Points on a hilly landscape, in no order, each with its height.
A ball rolls from a point to the lowest of its 2 nearest points, and stops where none of them is lower. Distance is the straight distance between rows; heights are no part of it.
pafu h=5.01: [96, 150, 150, 135, 121, 153, 102, 132, 113, 114, 154, 63, 158, 112, 94, 99, 153, 132, 99, 163, 111, 143, 133]
Nege h=5.57: [136, 135, 128, 105, 94, 133, 110, 116, 124, 119, 170, 59, 145, 158, 133, 125, 115, 130, 122, 139, 109, 99, 89]
buvi h=8.32: [102, 93, 73, 145, 138, 99, 118, 144, 154, 125, 149, 168, 114, 126, 115, 111, 148, 136, 125, 131, 141, 156, 139]
tumuf h=6.10: [98, 155, 154, 147, 135, 148, 123, 188, 90, 114, 121, 68, 132, 101, 87, 69, 114, 152, 114, 165, 130, 154, 115]
zipa h=5.25: [114, 157, 127, 153, 145, 138, 114, 109, 117, 151, 77, 143, 143, 144, 159, 179, 117, 105, 136, 124, 123, 157, 147]
vedo h=5.69: [124, 103, 126, 94, 110, 105, 136, 126, 164, 116, 130, 158, 142, 120, 113, 136, 115, 134, 161, 83, 151, 123, 142]
nufi h=4.81: [89, 138, 149, 106, 122, 132, 118, 116, 141, 89, 116, 114, 125, 132, 111, 116, 114, 153, 132, 126, 132, 173, 121]
fol h=5.54: [177, 111, 101, 96, 86, 140, 130, 119, 121, 132, 141, 122, 118, 147, 135, 132, 98, 107, 149, 110, 140, 82, 105]
vok h=5.79: [84, 130, 136, 133, 144, 113, 113, 154, 153, 131, 137, 88, 92, 108, 107, 96, 98, 152, 135, 145, 124, 148, 132]
sube h=3.02: [116, 118, 128, 117, 114, 135, 117, 94, 98, 143, 156, 103, 157, 134, 119, 122, 143, 125, 94, 109, 110, 110, 152]
Vizi h=4.33: [123, 147, 140, 162, 142, 172, 140, 98, 106, 106, 125, 129, 106, 148, 120, 120, 134, 113, 140, 149, 123, 176, 127]
kom h=9.11: [153, 95, 93, 119, 102, 174, 137, 117, 109, 105, 139, 148, 112, 156, 118, 108, 115, 90, 139, 119, 140, 139, 112]
Ler h=5.49: [107, 103, 131, 141, 150, 107, 117, 184, 131, 129, 132, 129, 102, 111, 137, 101, 109, 156, 93, 144, 138, 162, 111]
kerok h=3.86: [82, 151, 117, 141, 128, 124, 164, 127, 156, 135, 131, 106, 142, 130, 120, 147, 149, 133, 107, 86, 138, 137, 161]
Lut h=5.96: [71, 114, 100, 155, 150, 107, 104, 141, 148, 128, 134, 108, 114, 108, 103, 91, 109, 146, 122, 139, 117, 155, 133]
peme h=3.07: [175, 111, 128, 119, 135, 94, 127, 98, 143, 126, 117, 185, 131, 115, 130, 131, 127, 127, 167, 114, 120, 96, 118]
Pur h=8.65: [126, 121, 71, 137, 98, 128, 110, 88, 118, 132, 122, 170, 106, 154, 118, 127, 136, 121, 139, 96, 152, 129, 134]
nupev h=7.61: [153, 112, 81, 101, 82, 131, 107, 144, 102, 131, 198, 99, 152, 156, 116, 115, 137, 101, 110, 151, 136, 91, 127]
vuz h=5.90: [152, 112, 139, 143, 133, 143, 90, 97, 121, 182, 117, 122, 142, 140, 165, 172, 129, 92, 161, 124, 116, 114, 138]
zeg h=7.08: [141, 99, 70, 129, 95, 135, 111, 185, 95, 136, 153, 87, 157, 123, 116, 100, 106, 111, 84, 149, 158, 110, 100]
gumi h=3.10: [113, 125, 139, 151, 117, 122, 139, 121, 144, 123, 136, 99, 123, 119, 120, 122, 136, 141, 103, 128, 132, 141, 120]
toka h=2.10: [140, 120, 135, 138, 122, 152, 159, 102, 128, 93, 99, 158, 118, 125, 138, 135, 158, 109, 105, 148, 136, 147, 102]
zanub h=3.59: [120, 163, 163, 116, 159, 147, 136, 120, 136, 162, 105, 119, 116, 154, 165, 175, 112, 128, 170, 87, 122, 120, 151]
kosi h=8.16: [107, 95, 71, 163, 139, 115, 117, 174, 129, 146, 140, 159, 117, 114, 133, 109, 142, 131, 85, 130, 159, 155, 128]
zap h=3.72: [113, 145, 166, 124, 145, 100, 141, 90, 102, 136, 113, 122, 115, 125, 131, 137, 107, 151, 133, 146, 110, 131, 157]
zikod h=6.62: [80, 143, 137, 158, 141, 113, 155, 102, 138, 150, 121, 72, 126, 139, 119, 136, 101, 151, 140, 81, 123, 124, 135]
zumuf h=5.73: [122, 139, 142, 152, 125, 130, 123, 99, 123, 116, 85, 108, 99, 139, 143, 125, 86, 146, 139, 128, 130, 149, 75]
medis h=7.13: [137, 94, 105, 90, 111, 98, 108, 147, 134, 164, 143, 146, 147, 106, 107, 123, 149, 131, 127, 86, 161, 58, 164]
zimi h=4.55: [102, 118, 145, 137, 138, 177, 134, 115, 101, 82, 120, 139, 112, 156, 115, 100, 149, 128, 124, 149, 121, 181, 91]
Neta h=5.18: [107, 174, 139, 128, 160, 110, 177, 124, 120, 112, 77, 159, 86, 140, 135, 143, 122, 151, 140, 168, 123, 155, 141]
diruv h=3.55: [140, 111, 87, 137, 130, 77, 122, 130, 141, 159, 164, 176, 124, 129, 124, 127, 158, 134, 121, 100, 134, 104, 167]
naf h=5.98: [160, 143, 169, 129, 170, 128, 107, 112, 137, 155, 109, 175, 170, 124, 130, 164, 117, 108, 199, 120, 119, 113, 146]
Dad h=6.11: [157, 132, 109, 130, 105, 146, 137, 111, 88, 95, 162, 93, 142, 176, 135, 115, 118, 100, 122, 170, 118, 119, 72]
gipo h=1.79: [127, 126, 113, 172, 116, 113, 135, 73, 94, 135, 126, 144, 129, 143, 132, 128, 137, 133, 103, 118, 128, 146, 126]
ragel h=5.21: [175, 106, 125, 91, 92, 137, 142, 133, 145, 119, 158, 107, 131, 129, 130, 126, 124, 108, 134, 127, 119, 90, 112]
Tesap h=4.72: [124, 149, 147, 146, 142, 176, 149, 124, 68, 80, 102, 121, 114, 152, 115, 92, 137, 123, 111, 164, 109, 155, 89]
Zemi h=5.74: [135, 115, 137, 92, 114, 103, 129, 144, 159, 147, 137, 113, 118, 122, 143, 128, 114, 142, 119, 75, 127, 88, 121]
Busum h=6.16: [80, 99, 99, 141, 143, 118, 101, 148, 142, 134, 135, 109, 148, 85, 109, 111, 118, 135, 110, 153, 129, 148, 152]
giva h=3.49: [101, 133, 122, 92, 153, 104, 119, 140, 184, 126, 144, 144, 139, 111, 116, 130, 142, 138, 168, 102, 107, 105, 161]
Nolem h=3.56: [117, 127, 144, 113, 135, 99, 120, 148, 136, 132, 139, 134, 147, 100, 131, 132, 154, 144, 82, 136, 121, 129, 156]
kupa h=6.03: [140, 141, 163, 123, 102, 134, 131, 108, 140, 112, 104, 89, 110, 135, 144, 139, 107, 140, 126, 136, 127, 120, 77]
sinu h=7.82: [156, 107, 81, 102, 93, 144, 129, 173, 106, 109, 158, 142, 123, 148, 125, 95, 136, 110, 86, 131, 139, 125, 102]
pufor h=7.91: [130, 88, 91, 107, 122, 151, 122, 170, 116, 98, 141, 164, 113, 137, 128, 89, 154, 117, 86, 139, 129, 142, 103]
Dume h=4.34: [133, 165, 173, 158, 137, 166, 121, 90, 72, 158, 111, 90, 127, 134, 124, 136, 119, 111, 147, 173, 113, 143, 146]
Bolog h=6.73: [100, 128, 159, 156, 131, 131, 144, 99, 137, 144, 140, 67, 111, 127, 103, 119, 95, 143, 154, 117, 126, 138, 142]
Ligig h=7.74: [140, 100, 122, 140, 164, 123, 105, 191, 152, 137, 160, 182, 151, 85, 135, 136, 151, 125, 125, 155, 149, 144, 150]
zivet h=3.25: [121, 143, 122, 93, 138, 85, 153, 136, 164, 115, 113, 176, 171, 122, 119, 158, 151, 151, 135, 94, 138, 110, 154]
kor h=5.85: [141, 130, 103, 130, 88, 141, 125, 125, 116, 103, 157, 75, 137, 158, 117, 104, 112, 117, 120, 140, 120, 118, 73]
pafuz h=3.64: [116, 115, 109, 154, 113, 129, 120, 155, 159, 133, 143, 102, 124, 104, 120, 109, 147, 128, 85, 134, 139, 133, 109]
Gib h=6.81: [122, 97, 124, 135, 108, 131, 123, 117, 166, 155, 171, 86, 124, 116, 122, 132, 158, 120, 122, 116, 129, 100, 135]
sulo h=3.01: [114, 127, 132, 102, 140, 110, 118, 107, 162, 120, 125, 126, 109, 114, 127, 128, 111, 130, 159, 123, 100, 103, 143]
nukil h=6.14: [156, 122, 141, 135, 137, 155, 121, 96, 145, 166, 133, 139, 139, 139, 151, 176, 139, 93, 180, 96, 127, 105, 147]
Ren h=6.36: [95, 116, 102, 123, 160, 120, 86, 177, 149, 144, 139, 142, 147, 83, 134, 130, 118, 130, 120, 142, 125, 134, 167]
pedip h=8.50: [117, 160, 122, 189, 129, 135, 134, 106, 104, 101, 97, 111, 122, 137, 115, 92, 134, 140, 117, 111, 116, 144, 78]
Rupib h=6.63: [140, 109, 106, 135, 98, 128, 125, 102, 165, 157, 167, 127, 115, 133, 127, 141, 168, 114, 137, 100, 142, 97, 136]
Bazev h=4.19: [142, 168, 153, 153, 133, 153, 156, 113, 91, 138, 87, 105, 112, 129, 148, 134, 94, 109, 115, 125, 105, 131, 131]
nelis h=4.25: [117, 110, 113, 167, 126, 146, 112, 177, 134, 135, 130, 75, 147, 81, 120, 115, 122, 126, 92, 167, 151, 132, 99]
kub h=6.29: [180, 112, 114, 117, 107, 128, 122, 108, 90, 109, 160, 130, 117, 165, 151, 120, 124, 115, 121, 162, 113, 116, 84]
nite h=4.96: [132, 155, 131, 154, 130, 169, 158, 115, 75, 90, 77, 127, 133, 136, 122, 107, 118, 108, 96, 134, 109, 150, 104]
kide h=4.50: [143, 156, 156, 171, 130, 178, 125, 91, 85, 120, 124, 95, 121, 144, 118, 120, 127, 112, 142, 168, 113, 152, 115]
tav h=4.48: [78, 134, 107, 107, 130, 106, 120, 126, 167, 103, 121, 135, 139, 126, 115, 132, 127, 152, 133, 112, 129, 157, 141]
viviz h=3.51: [96, 130, 161, 117, 144, 89, 135, 109, 107, 148, 133, 97, 136, 125, 128, 129, 122, 159, 102, 120, 110, 119, 165]
ver h=2.98: [109, 154, 114, 126, 157, 83, 154, 123, 148, 150, 144, 139, 130, 160, 147, 167, 142, 166, 130, 97, 114, 123, 155]
Ral h=3.80: [120, 127, 127, 128, 151, 124, 137, 98, 126, 112, 137, 173, 133, 138, 122, 148, 134, 126, 160, 128, 115, 163, 177]
mit h=4.82: [186, 106, 119, 86, 88, 122, 109, 173, 133, 129, 164, 158, 152, 123, 104, 119, 156, 128, 120, 108, 166, 79, 118]
kavu h=4.45: [143, 137, 140, 124, 107, 154, 154, 128, 117, 86, 135, 87, 138, 129, 113, 116, 144, 111, 95, 172, 116, 127, 103]
batil h=3.21: [132, 160, 160, 90, 163, 129, 144, 121, 141, 146, 98, 141, 138, 132, 157, 162, 115, 123, 168, 83, 105, 89, 148]
namo h=5.61: [123, 131, 145, 168, 146, 131, 96, 113, 117, 192, 88, 116, 146, 141, 160, 174, 131, 89, 140, 140, 118, 142, 153]
Tuni h=4.38: [90, 173, 116, 154, 136, 141, 165, 91, 143, 139, 98, 109, 140, 137, 135, 163, 146, 115, 124, 93, 123, 126, 148]
dap h=2.76: [123, 162, 154, 98, 157, 101, 152, 128, 143, 128, 112, 143, 127, 119, 148, 151, 134, 140, 123, 103, 101, 97, 163]
zibik h=4.97: [117, 174, 181, 144, 118, 146, 132, 117, 84, 113, 101, 87, 104, 133, 100, 89, 114, 161, 145, 164, 132, 150, 92]
tazu h=6.54: [121, 96, 95, 110, 143, 121, 87, 188, 136, 138, 127, 156, 147, 83, 141, 118, 110, 131, 105, 131, 143, 122, 141]
sek h=3.92: [173, 122, 139, 145, 139, 105, 123, 102, 156, 129, 114, 182, 122, 131, 147, 159, 145, 121, 169, 131, 135, 116, 97]
zevas h=6.91: [121, 94, 77, 132, 112, 145, 98, 188, 109, 126, 136, 117, 137, 110, 125, 93, 117, 123, 83, 144, 157, 134, 94]
mazuk h=4.57: [150, 156, 155, 144, 138, 173, 128, 125, 114, 119, 84, 135, 105, 134, 159, 151, 136, 97, 123, 170, 119, 154, 107]
dogez h=8.15: [111, 93, 91, 146, 125, 125, 142, 122, 97, 105, 116, 159, 102, 153, 120, 76, 137, 132, 92, 121, 129, 144, 87]
pap h=8.01: [103, 93, 82, 152, 128, 133, 120, 160, 123, 120, 140, 151, 100, 139, 125, 81, 150, 131, 84, 126, 139, 150, 93]
Telel h=6.74: [123, 93, 98, 102, 134, 97, 130, 184, 150, 136, 127, 167, 145, 92, 121, 122, 111, 129, 116, 112, 152, 125, 159]
sikov h=2.18: [168, 89, 123, 103, 105, 107, 133, 99, 129, 111, 108, 162, 122, 114, 128, 128, 107, 124, 152, 123, 138, 104, 107]
bim h=3.37: [138, 124, 119, 132, 148, 110, 130, 91, 126, 125, 121, 196, 165, 149, 129, 169, 133, 133, 177, 117, 132, 154, 160]
mufa h=4.15: [149, 145, 172, 137, 143, 151, 122, 107, 78, 145, 100, 128, 101, 132, 140, 138, 100, 118, 153, 181, 113, 148, 146]
modub h=5.72: [113, 118, 126, 141, 133, 126, 121, 166, 130, 107, 132, 100, 96, 126, 122, 79, 113, 149, 97, 142, 123, 148, 80]
kes h=3.97: [92, 116, 102, 106, 125, 106, 105, 146, 193, 126, 140, 131, 137, 105, 119, 135, 144, 137, 138, 108, 134, 120, 144]
zagop h=4.56: [149, 129, 154, 122, 131, 110, 130, 114, 165, 101, 121, 170, 121, 130, 139, 154, 151, 144, 152, 124, 136, 139, 105]
baviz h=4.85: [123, 103, 85, 155, 132, 164, 107, 175, 145, 145, 126, 115, 137, 69, 146, 140, 117, 115, 104, 154, 172, 123, 102]
topok h=5.39: [106, 164, 139, 112, 162, 89, 174, 139, 136, 119, 112, 153, 100, 133, 113, 141, 120, 164, 161, 161, 122, 150, 175]
biki h=4.00: [163, 120, 176, 114, 121, 119, 122, 105, 111, 116, 145, 129, 123, 127, 137, 137, 136, 142, 120, 154, 112, 130, 130]
rif h=7.04: [98, 105, 120, 117, 164, 74, 160, 165, 150, 162, 145, 126, 146, 117, 122, 147, 115, 153, 137, 107, 133, 119, 188]
goni h=2.69: [136, 137, 127, 169, 130, 118, 138, 73, 105, 164, 114, 133, 128, 142, 158, 162, 140, 117, 113, 112, 123, 121, 139]
Lepi h=3.41: [86, 152, 105, 131, 151, 99, 148, 149, 172, 135, 153, 125, 140, 140, 130, 164, 170, 155, 121, 111, 125, 142, 169]
Gukug h=8.64: [128, 133, 132, 207, 130, 139, 148, 127, 95, 87, 116, 108, 124, 128, 99, 77, 158, 138, 120, 126, 115, 142, 70]
nugo h=6.25: [111, 137, 149, 151, 130, 171, 146, 181, 93, 85, 133, 81, 140, 133, 83, 71, 140, 132, 116, 161, 132, 163, 89]
Res h=5.78: [161, 142, 183, 130, 166, 119, 114, 131, 137, 143, 95, 173, 143, 131, 138, 165, 104, 124, 199, 147, 135, 138, 136]
bisor h=6.93: [98, 106, 103, 117, 151, 100, 152, 177, 156, 138, 132, 143, 149, 104, 116, 138, 115, 133, 131, 113, 147, 146, 187]
Bel h=6.39: [132, 114, 128, 130, 107, 143, 128, 89, 145, 145, 154, 132, 133, 135, 129, 152, 143, 113, 156, 93, 141, 126, 149]
Kugop h=9.18: [136, 100, 118, 121, 123, 161, 143, 142, 109, 98, 156, 136, 113, 135, 112, 92, 111, 105, 120, 133, 121, 163, 136]
piri h=4.09: [149, 128, 142, 103, 143, 102, 99, 127, 149, 129, 160, 182, 175, 119, 102, 113, 149, 142, 150, 94, 128, 104, 143]
bobe h=3.96: [139, 159, 179, 122, 149, 117, 141, 106, 95, 148, 98, 149, 97, 119, 134, 146, 111, 137, 168, 178, 121, 134, 167]
Dob h=7.52: [155, 89, 88, 99, 113, 131, 91, 179, 135, 129, 154, 146, 153, 90, 121, 113, 151, 105, 113, 163, 142, 94, 133]
Mekez h=5.34: [122, 111, 134, 105, 105, 136, 93, 155, 130, 133, 180, 52, 158, 130, 121, 115, 113, 137, 110, 152, 128, 119, 102]
miz h=4.59: [115, 117, 152, 117, 142, 96, 139, 145, 165, 97, 125, 154, 114, 119, 125, 132, 148, 162, 128, 146, 137, 157, 121]
vozu h=1.42: [145, 141, 148, 131, 149, 102, 132, 104, 129, 157, 100, 166, 146, 143, 163, 188, 133, 131, 152, 113, 127, 115, 141]
zop h=2.55: [127, 132, 127, 150, 109, 144, 139, 90, 105, 122, 129, 108, 135, 133, 118, 122, 132, 121, 107, 120, 121, 134, 121]
Lof h=7.73: [150, 110, 61, 103, 85, 136, 122, 153, 95, 104, 172, 122, 138, 164, 110, 94, 138, 97, 100, 161, 143, 108, 108]
vur h=2.38: [140, 135, 115, 104, 110, 90, 150, 112, 143, 116, 107, 187, 149, 115, 130, 147, 161, 134, 112, 104, 140, 103, 143]
feb h=2.26: [142, 167, 153, 132, 162, 111, 158, 110, 145, 138, 119, 159, 117, 133, 153, 172, 150, 132, 147, 130, 106, 112, 158]
dig h=2.39: [128, 144, 122, 128, 148, 94, 161, 104, 127, 161, 122, 152, 143, 154, 160, 177, 151, 139, 125, 81, 128, 91, 153]
vesi h=3.74: [137, 142, 134, 99, 161, 89, 138, 156, 153, 123, 143, 186, 175, 117, 111, 128, 142, 144, 138, 102, 121, 119, 160]
Zezap h=7.51: [131, 111, 89, 91, 101, 134, 100, 162, 111, 152, 176, 92, 170, 117, 126, 117, 142, 103, 91, 149, 127, 76, 144]
rivi h=4.23: [132, 95, 89, 129, 103, 124, 125, 163, 171, 130, 142, 127, 101, 111, 126, 110, 145, 123, 108, 121, 148, 116, 106]
gaz h=0.87: [150, 100, 116, 127, 110, 122, 130, 89, 104, 124, 84, 134, 121, 124, 140, 134, 80, 111, 135, 132, 125, 120, 106]
pugak h=8.75: [144, 110, 125, 182, 111, 147, 156, 120, 85, 92, 139, 102, 142, 142, 100, 85, 155, 121, 102, 143, 130, 140, 68]
lelim h=4.68: [137, 134, 124, 101, 95, 155, 132, 137, 126, 101, 160, 91, 162, 125, 117, 122, 155, 101, 91, 158, 113, 116, 127]
dutap h=5.86: [143, 116, 107, 114, 94, 151, 109, 91, 120, 146, 135, 106, 125, 151, 136, 132, 93, 106, 158, 89, 127, 102, 114]
Gipe h=3.03: [129, 132, 94, 129, 131, 89, 149, 97, 117, 154, 138, 164, 129, 140, 138, 143, 146, 133, 108, 90, 119, 99, 173]
paziz h=4.88: [127, 175, 157, 138, 152, 143, 138, 121, 111, 115, 74, 151, 79, 134, 152, 136, 132, 126, 137, 175, 115, 151, 119]
zem h=3.27: [147, 147, 150, 147, 137, 142, 139, 93, 116, 160, 119, 113, 116, 133, 166, 159, 141, 108, 119, 123, 100, 96, 142]
lezo h=4.80: [160, 86, 98, 97, 81, 119, 121, 170, 160, 123, 159, 111, 127, 115, 121, 114, 129, 120, 121, 136, 151, 87, 98]
vemub h=4.54: [144, 174, 151, 137, 133, 157, 153, 131, 96, 113, 109, 98, 83, 135, 135, 102, 103, 120, 112, 155, 94, 124, 113]
zopa h=8.47: [105, 115, 68, 150, 126, 102, 126, 97, 135, 128, 141, 167, 109, 151, 121, 117, 141, 137, 128, 109, 136, 152, 131]
vev h=5.50: [130, 119, 127, 118, 134, 95, 134, 168, 159, 145, 146, 134, 108, 117, 146, 120, 110, 150, 110, 88, 126, 119, 135]
Lifi h=6.06: [146, 111, 100, 94, 104, 116, 115, 120, 141, 113, 121, 190, 132, 134, 103, 124, 138, 126, 158, 86, 167, 115, 136]
popo h=3.82: [109, 186, 161, 151, 138, 145, 167, 118, 110, 144, 106, 97, 104, 134, 129, 137, 104, 133, 125, 108, 119, 136, 149]
Zukis h=5.09: [130, 116, 148, 112, 130, 140, 102, 179, 147, 137, 183, 99, 120, 126, 135, 115, 116, 144, 122, 121, 128, 144, 132]
Par h=2.95: [126, 148, 156, 143, 132, 135, 180, 125, 141, 97, 108, 149, 103, 130, 135, 144, 152, 133, 105, 134, 142, 162, 123]
tib h=8.85: [138, 128, 74, 147, 89, 158, 106, 82, 101, 152, 98, 147, 120, 153, 125, 143, 129, 91, 137, 102, 160, 118, 129]
Dema h=8.30: [104, 117, 102, 170, 140, 140, 151, 107, 92, 100, 89, 143, 108, 145, 119, 87, 118, 127, 119, 120, 122, 152, 78]
tivef h=4.16: [137, 111, 158, 118, 126, 124, 123, 122, 116, 107, 151, 117, 112, 120, 119, 101, 137, 141, 112, 182, 114, 143, 126]
supi h=3.94: [131, 167, 166, 124, 130, 166, 129, 124, 141, 143, 107, 106, 104, 143, 158, 162, 98, 117, 157, 104, 124, 142, 128]
Laru h=7.26: [135, 94, 87, 107, 91, 122, 113, 145, 145, 153, 147, 129, 135, 107, 104, 119, 151, 111, 113, 113, 154, 81, 156]
bezam h=4.46: [175, 118, 125, 96, 120, 131, 101, 157, 157, 119, 167, 178, 158, 112, 101, 98, 161, 118, 144, 108, 137, 98, 123]
pozu h=5.33: [150, 127, 150, 106, 137, 102, 154, 126, 148, 126, 110, 169, 145, 124, 130, 158, 98, 140, 174, 83, 141, 120, 141]
Duraf h=1.78: [138, 117, 127, 122, 133, 129, 113, 91, 126, 143, 84, 130, 120, 123, 147, 143, 81, 101, 165, 128, 107, 111, 131]
sunez h=3.79: [158, 127, 169, 106, 136, 99, 114, 139, 128, 124, 162, 153, 141, 108, 135, 122, 161, 147, 105, 138, 105, 113, 144]
Zati h=4.35: [128, 100, 165, 117, 133, 100, 116, 155, 147, 115, 142, 126, 108, 99, 125, 114, 147, 156, 112, 181, 133, 141, 118]
Mugu h=2.56: [158, 136, 131, 139, 147, 104, 106, 112, 115, 146, 95, 201, 174, 150, 155, 181, 133, 128, 165, 114, 139, 146, 139]
vamu h=5.15: [120, 116, 138, 145, 115, 146, 105, 144, 110, 110, 174, 62, 159, 133, 95, 97, 129, 133, 110, 167, 127, 154, 106]
dak h=4.86: [106, 122, 124, 111, 108, 153, 102, 136, 129, 112, 150, 92, 169, 104, 109, 122, 162, 117, 85, 151, 117, 133, 143]
bes h=9.00: [160, 106, 75, 133, 92, 170, 116, 96, 95, 133, 115, 148, 117, 154, 124, 128, 114, 75, 148, 130, 149, 119, 123]
lir h=5.97: [135, 128, 151, 97, 98, 122, 124, 115, 147, 131, 127, 92, 124, 134, 151, 137, 110, 142, 120, 99, 120, 95, 101]
lol h=5.92: [95, 133, 146, 142, 133, 135, 117, 186, 131, 109, 114, 76, 112, 103, 108, 80, 121, 158, 99, 164, 135, 155, 85]
zefev h=5.41: [106, 178, 148, 166, 145, 127, 130, 108, 122, 135, 84, 108, 87, 147, 139, 133, 99, 146, 154, 139, 124, 160, 107]
vaku h=2.54: [104, 134, 142, 116, 128, 136, 122, 79, 147, 128, 107, 91, 117, 123, 131, 138, 100, 121, 164, 129, 103, 111, 129]
dinev h=6.24: [153, 159, 131, 120, 183, 116, 113, 120, 136, 163, 87, 188, 172, 131, 145, 156, 119, 106, 186, 98, 108, 87, 144]
reten h=6.72: [142, 86, 90, 115, 125, 137, 84, 197, 118, 145, 145, 146, 135, 102, 146, 117, 99, 133, 109, 132, 165, 132, 114]
busok h=7.40: [138, 86, 76, 107, 96, 124, 92, 159, 126, 156, 146, 111, 147, 93, 117, 119, 139, 110, 101, 149, 154, 75, 138]
nogi h=7.72: [130, 77, 122, 115, 128, 144, 116, 160, 163, 108, 161, 134, 135, 89, 103, 108, 142, 111, 138, 161, 134, 141, 140]
tabad h=4.75: [127, 173, 162, 136, 122, 157, 141, 139, 101, 112, 134, 71, 101, 133, 109, 89, 112, 135, 121, 151, 108, 136, 113]
dinaf h=5.51: [78, 175, 137, 117, 152, 86, 157, 127, 140, 131, 118, 110, 112, 138, 113, 144, 135, 177, 141, 151, 120, 138, 165]
Giru h=7.63: [148, 88, 116, 120, 128, 122, 116, 164, 154, 130, 162, 155, 142, 90, 117, 118, 162, 118, 114, 146, 136, 123, 150]
Gukop h=4.89: [144, 130, 131, 118, 131, 131, 154, 127, 138, 112, 105, 166, 108, 138, 148, 147, 99, 125, 152, 93, 138, 145, 127]
tovid h=3.28: [102, 125, 134, 122, 127, 102, 121, 119, 115, 155, 147, 117, 153, 124, 137, 129, 144, 148, 79, 102, 120, 122, 160]
Muf h=6.45: [175, 99, 138, 117, 120, 147, 107, 114, 88, 107, 115, 148, 118, 163, 159, 135, 116, 115, 136, 165, 122, 139, 70]
roz h=0.80: [131, 120, 113, 125, 102, 121, 149, 98, 138, 102, 103, 168, 132, 115, 128, 142, 163, 118, 102, 130, 142, 131, 122]
zale h=5.17: [95, 171, 169, 151, 135, 127, 133, 102, 96, 126, 105, 111, 98, 150, 113, 119, 108, 166, 153, 149, 141, 177, 118]
vofuf h=3.77: [168, 138, 134, 111, 124, 141, 109, 98, 124, 132, 129, 142, 129, 136, 158, 150, 141, 109, 131, 119, 99, 91, 122]
zuri h=6.94: [106, 100, 133, 108, 133, 123, 121, 144, 159, 163, 164, 101, 151, 108, 137, 143, 166, 127, 113, 98, 139, 96, 153]
daf h=4.40: [126, 148, 135, 145, 130, 146, 146, 118, 149, 128, 113, 130, 94, 151, 153, 150, 101, 129, 149, 92, 130, 154, 116]
Keba h=5.20: [127, 166, 172, 168, 125, 164, 139, 120, 89, 110, 73, 84, 98, 138, 110, 101, 110, 133, 161, 172, 136, 147, 68]
dil h=4.07: [131, 139, 153, 129, 143, 165, 133, 104, 127, 116, 126, 144, 116, 135, 130, 148, 120, 108, 162, 133, 121, 161, 157]
leko h=4.87: [106, 164, 123, 119, 137, 147, 127, 94, 127, 133, 97, 149, 140, 142, 153, 169, 132, 115, 131, 91, 113, 137, 153]
situ h=5.63: [68, 156, 143, 123, 148, 95, 136, 141, 148, 132, 116, 100, 103, 111, 109, 111, 116, 165, 121, 147, 122, 139, 152]
beno h=3.48: [113, 175, 172, 141, 130, 134, 175, 123, 128, 121, 110, 119, 107, 131, 128, 142, 123, 146, 118, 133, 136, 161, 147]
Romur h=6.41: [105, 152, 127, 170, 121, 146, 143, 93, 119, 146, 105, 81, 134, 141, 131, 131, 90, 126, 145, 70, 128, 124, 113]
Zubi h=4.20: [163, 146, 133, 118, 131, 165, 123, 111, 125, 105, 105, 148, 124, 125, 153, 146, 137, 88, 131, 154, 100, 121, 125]
Vog h=6.12: [134, 137, 113, 147, 106, 163, 122, 94, 108, 139, 113, 73, 134, 150, 132, 129, 78, 102, 149, 101, 120, 111, 92]
zor h=5.26: [124, 133, 149, 119, 138, 113, 115, 184, 147, 133, 147, 124, 104, 126, 145, 118, 112, 160, 106, 115, 125, 155, 127]
Memap h=4.93: [131, 145, 167, 107, 121, 143, 126, 147, 122, 128, 157, 83, 109, 135, 126, 112, 107, 143, 117, 129, 107, 129, 136]
Fizup h=7.01: [125, 100, 144, 88, 148, 98, 127, 145, 153, 162, 154, 134, 161, 110, 127, 131, 161, 133, 136, 79, 139, 76, 156]
Kibe h=5.56: [135, 134, 178, 106, 149, 108, 143, 111, 139, 121, 102, 159, 145, 127, 124, 161, 97, 146, 186, 120, 136, 137, 156]

Two balls start at each pair of points below. Name the first point that both come to, or write -.
Gukop and Bel | -
Busum and Giru | -
lir and Gib | -
medis and tazu | -

Where does a ball stop that starts at each point below?
Lof | dig
nogi | dig
namo | dig
zikod | gipo
zeg | gipo

For each start below, name every point that the ball comes to, in order.
bisor | Telel, tazu, Ren, Busum, Lut, vok, situ, dinaf, topok, Neta, paziz, mazuk, Zubi, vofuf, zem, goni, gipo
pufor | sinu, Lof, nupev, Zezap, busok, Laru, medis, Fizup, zuri, Gib, Rupib, Bel, nukil, vuz, namo, zipa, leko, Tuni, kerok, Lepi, ver, dig
Ligig | Ren, Busum, Lut, vok, situ, dinaf, topok, Neta, paziz, mazuk, Zubi, vofuf, zem, goni, gipo
